Each row is a point on a tangle of strands that fork, close into loops and nearly touch. The rows are in no order.
(in the rows, 128 means zero)
Points whose rows are less than 97.2 apart are linked; no others are. Some points are linked to none.
tav: [107  21 125  55 109  98 168 111 156  73 133 159 118  81 153 155 143 109
 117  77]
kis: [105 168 169 121 165 168 147 149 122 144  92 170 132 205  95 117 149 111
 128 109]
gasil: [129  83 119 158 147 146  71 137 126 159 154 108 119  82 114 109  80 194
 127 117]
rokob: [133 108  72 169 108 118 110 134  66 165 158  95 118  49 158 134 141 104
 102 130]
siru: [108 126 125 138 102  93 160 132 191 138 106 121 115 122 140 104 162 136
 148 142]
dev: [115 107 109 134  63  81 154 123 131 143 156  78  71  81 190 109 160 140
 133 127]
Rar: [ 83  72  89 153  86  96 122 144 149 167 131  94 105  59 157 115 127 130
 131 126]
muv: [155 118 103  90  48  93 149  89 122 110 117 136 119  65 154 161 167 103
  60 150]
pob: [172 132 106 142 147 123 124 124  84 119 156 107 174 156 156 121 150 159
 146 156]
valuf: [126 181 166 135 117 161 147 154 151 144  98 158 116 191 105 101 176 125
 122 120]
dib: [172 134 114 161 149 150 103 130 108 169 153 101 170 131  84 183 106 114
 167 155]
poku: [ 57 143 177  98 130  77 182 156 149  70  57 137 132 154 170 146 135  88
 138 100]
tizub: [180 153  71 112 149 103 125 150 139 145 135 159 184 112 136 127 118 117
  95 104]
siban: [170 147 139 124  59 134 147  88 165 114  97 135 148 129 153 170 171 151
  90 148]
Notin: [120  91 164 135 112 105 144  95 179 110 101 123  99  90 118 106 131 190
 133 124]
Zon: [ 98 153 148 143 160 115 134 183  97  88 125 149 136 140 123 107 108 118
 157 106]
Pitev: [160 160 123  86 138 147 108  93 154 169 134 138 126 165  84 111 107 140
  83 145]
fupa: [115 164 163 114 137 191  98 131  89 156 133 118 143 232  69 139 106 107
 138 136]
mabi: [163 132 120  86 118 124 142 124 125  65 128 162 169 175 171 148 168 102
 111 121]
Molin: [141 106 152 166 141 135  93 163  98 114 154 124 142 105  78 155 103 119
 209  94]
tum: [143 142 122 137 150 186 100 111 123 187 148 110 153 184  81 168 101 120
 144 163]
nuf: [111 134 167 126 170 115 155 117 155  78  89 152 133 158 133 128 127 136
 138 119]
Kep: [ 98 127 167 102 179  98 149 150  80  43 102 135 149 143 187 133 114  99
 130  94]
gumaz: [165 127 115  81  35 127 147  91 139  87 124 153 149 116 151 183 161 113
  79 148]
riti: [124  48 106  91 118  83 164 132 153  97 117 158 127  95 161 119 166 107
 128  93]
tomif: [132  38 101  92  97  92 116  90 131  88 127 139 114  56 158 130 124 129
  92 127]
Nul: [100  96 165 146 126 125 115 137 154 128 118 128  78  95 107  73 124 196
 139 104]
moge: [ 84  87 145 165 157 151 132 169 159 147 125 147 115 105  87 131 114 126
 196  83]
ral: [107  85 161  89 150 111 133 120 151  40 119 158 137  95 156 135  97 153
 126  50]
libi: [156  66 109 111 112  97 135  70 122  92 114 151 155  62 156 159 138 139
  85 144]
gafi: [160 111  86 136 125 111 122 118 103 121 159 119 141 113 167 116 145 133
 124 156]
bazaz: [142 161 117 142 159 167 128 156 149 155 148 148 169 169 106 168 115  93
 154 121]
zer: [ 71  87 124 135 127 118 122 165  88  73 151 122 114 129 147 113 115  96
 177 122]
molo: [134 149  86 113 125 121 122 158 116 105 172 147 154 144 136 129 123  90
 146 129]
Dit: [111  46  79 118 105  93 102 116 104 126 124 116 110  48 162 113 132 107
  67 127]
tede: [118 191 149 152 102 152 119 145  97 134 167  96  92 146  93 127 114 128
 169 152]
didel: [136  92  58 137 153 114  94 139  89 144 151 126 162  77 141 134  97 102
  98 128]
Mulo: [134 164 153  98 135 117 153 142 124  53  98 166 166 182 169 147 149  96
 116  96]
zipib: [142 147 100 130  57 126 136 126 122 128 155  96  97 139 190 127 175 115
 120 159]
tolaz: [152 172 121 149  93 146 118 115 139 144 153  89  99 143 162 123 132 144
 112 171]
Pok: [182 176  99  99 134 101 127 152 130 120 154 145 163 139 113  99 119 151
 114 109]
vod: [131 149 141 100 172 151 116 109  64 165 144 103 133 184  51 109 107 159
 150 135]
zab: [104 136 150 117 121 164 123  83 169 164 118 115  82 173 109 113 139 132
 121 181]
bubar: [155 171 118 146 119 143 120 155 133 176 165 130 117 102  79 123 122 128
 147 129]
Zevi: [160 132 125 117 139 102 111 149 124 111 154 148 137 103 109  79  98 181
 122  83]
Kes: [151 113 138 134 118 115 104 133 149 131 140 130  93  68 128  77 111 200
 112  98]
zafug: [137 128 128 162 125 129 129 112 145 151 146  97  90  99 140 107 128 165
 138 155]
Nunot: [155 171 132 127 142 152 103 127  77 147 159  73 143 179  67 137  98 157
 161 145]
Subo: [116 138 148 139 146 161 116 127 115 172 160 131  92 118  55 109 107 138
 159 132]
givun: [144 123 104  78 196 153 122  95 109 173 144 106 154 176  60 124  79 152
 137 119]
bak: [151 165 101 157  98 133 102  90 125 155 107  86 134 115 178 147 138 131
  49 168]
rupa: [146 100 101 143 125 128  94 166 108 128 176 143 153  77 100 158  90  88
 182  90]
Fip: [ 95 155 168 142 144 127 170 154 141 158  86 160  95 153  88  88 179 135
 148 109]
Luzef: [127 155 103 115 172 144 117 155 135 116 170 134 165 152 117 144  82  98
 153 104]
pif: [104 102 134 117 141 101 149 111 181  76 112 144 128 124 152 126 119 125
 141 122]
mup: [158 144 102 154 153 135 123 138 136 178 140 135 146 114 112 124 123 139
 126 139]
rifis: [144 158 112 140 131 134 103 148  81 112 182  88 160 151 102 137  97 130
 175 147]
losi: [124 130 102 125  71  83 153 134 164 130 126 125 100  83 163 106 166 131
 128 130]
Numu: [163 162 160 130 136 127 152 109 146 154 118 147  90 109 102  86 154 180
 113 114]
gosu: [174 110  92  81  94 125 135 121 121 101 138 153 146 152 172 142 174  81
  79 149]
Pov: [ 88 143 169 130 186 109 151 180  71  83  80 128 142 156 178 140  90 101
 138 126]
panif: [172 118 125 143 135 133 123  71 147 123  97 119 167 151 168 160 154 147
 101 183]
gize: [161 128 155 146 160 139 102 127  96 135 149 104 155 144  58 178  87 113
 200 121]
guvud: [131 146  97 148 101 140  98 135  96 126 190  97 134 129 131 150 110 104
 170 174]
kodad: [103 193 179 134 116 158 121 142  71 159 144 116  67 156  77 105 126 131
 144 139]
movo: [ 93 162 138 155 100 141 141 186 128 111 128 136 134 158 117 155 149  77
 191 131]
leka: [170 149  91  78 159 146 114 100 120 197 134  97 150 163  67 116  93 155
 101 139]
gov: [110 108 131 181 102 130 118 142 118 154 159  84  79  80 141 106 125 176
 170 115]
Kasu: [105  92 108 155 126 140 102 139 110 100 175 112 129 116 132 134  94 113
 181 148]
pudat: [112 142 177 116 146 130 157  98 137 149  96 162  81 139  87  81 170 157
 126 122]
lovim: [ 97 122 186  91 172 106 150 110 124  33 107 146 141 117 162 145  89 129
 126  75]
lenaf: [ 71 100 155 122 167 161 113  92 112 164 138 151  76 131  67  91 108 134
 159 127]
zedim: [ 70 102 166 142 197 146 134 155 136 119 117 142 110 133 107 115  94 142
 158  85]
rezek: [141 139  75 131  72 141 109 143  91 145 179  97 120 120 161 143 147  78
 126 171]
Dup: [158 175 122 143 107 126 119  76 145 174  94 101 107  92 142 143 133 148
  40 147]
naz: [184 155 134 111 149 126 129  85 120 191 137 116 110 115 101  96 125 187
  95 127]
zisu: [112 103 118 163 156 127 155 165 162 147 117 150 137 111 121 109 147 141
 172 109]
saril: [144 144  88 142 136 123 108 105 148 153 100 124 156 119 147 143 125 108
  66 163]
Gozon: [133 152 158 126  84 185 117  93 175 168 119 112  94 188 128 115 133 134
  81 161]
memap: [160 134 138 137 108 149 140 102 179 129  86 142 157 164 147 147 157 135
 103 161]
Nirud: [ 84 123 134 151 111 123 130 179  68  84 145 121 127 143 131 147 138  68
 198 134]
mide: [ 99 162 155 128  66  98 164 123 183 139 110  95  80 142 135 112 170 152
 143 139]
Tomi: [108 183 190 134 111 186 115 144  58 162 117 126 114 202  77 126 137 111
 134 141]
Batoz: [125 111  88 158  85 112 125 119  93 159 162  70  79  67 189 122 134 127
 115 142]
Ropi: [141 146 110 117 112 111 142 151 138  95 134 158 138 147 159 111 157 107
 136 128]
goso: [101  64 143 114 107  84 153  91 181  88  93 131 131  97 145 134 135 157
 146 120]
mip: [109 165 114 134  70 131 140 176 160 120 133 138 126 158 143 124 167  91
 151 132]
rotik: [106 151 182 121 202 124 143 137  97  91  86 134 135 177 132 127 100 134
 123 122]
Rop: [116 172 185 118 124 136 152 152 131  65  54 159 148 194 155 151 138 111
 101 111]
fisud: [184 137 103 123 152 127 111 100 123 134 124 106 184 166 142 138 120 157
 110 168]
lipi: [118  48 121 131 148  93 166 143 145  99 107 160 152 113 173 119 173 135
 156  77]
zisob: [134 157 149 153 169 173 138 162 107 152 120 147 154 187  83 151 144 108
 170 118]
mavo: [100  77  82 156 120 103  91 117 129 149 112 101 120  41 155 112 117 135
  80 132]
Vilab: [160 123 106 123  90  90 131  73 114 115 113 127 133  46 153 152 142 137
  57 139]
novoz: [135 138 150  95 139 155 121  67 186 132 107 148 112 166 105 132 113 130
  96 160]
Morog: [ 79 106 191 129 214 131 142 153 115  86  86 132 131 138 156 123  87 135
 134  75]
Laga: [148 158 143 138 110 192  99 119 143 160 139 111 137 204 110 132 116 129
 108 163]
Deni: [138 109 111 133 202 149 119 111 149 183 127 145 142 124  91 124  92 139
 119 127]
Gitag: [129  83  95 148 160 110 159 160 139 132 125 164 163 112 160 117 165 110
 162 103]
mak: [ 93 175 160 133  83 131 148 155 165 122  93 129 100 179 122 107 167 124
 136 137]
lub: [159 167  99 117 141 143 103 106 158 189 106 137 153 142 110 136 107 120
  48 139]
gilik: [ 97 137 153 105  76 109 149  88 196  83  95 122 112 153 132 145 136 129
 125 160]
nifa: [114  72 132  79 116 110 154  92 167  55 128 163 137  70 148 162 105 131
 118  87]
neled: [154  96  76  94 119 102 122 116 103 110 140 137 133 107 170 133 149  86
  74 156]
tekul: [123 187 158 175  82 147 135 170 106 133 139 111 108 139 100 150 153 103
 187 137]
zunof: [122  98 117 181 116 144  94 146 136 188 144 102  98  46 108 122 103 160
 142 112]
duvap: [129  99  60 141 136 101 103 136  56 145 147 113 136  64 139 120 152  81
  60 127]
Ritus: [123  81  85 139 153 133  71 149 123 145 161 125 154  76 125 133  63 142
 125 100]
kani: [ 85 170 187 113 146 108 169 171 134  91  40 156 118 170 150 139 129  99
 116 116]
bozu: [102  91 145 111 203 156 128  85 140 165 125 162 112 139  88  96 115 144
 137 122]

How many points has the smallest loop of links through each point below? Write none if it is on no loop.
gasil -> 23
mip -> 9
zisu -> 14
bozu -> 6
tomif -> none

A piece is two or more points that can be reached from each other along the links. Count, over all rows, the pieces, the separate loops (a circle has one, a figure eight two, a Y none), the forks (points with three links) and the tips (points with one).
pieces -> 3
loops -> 4
forks -> 9
tips -> 7
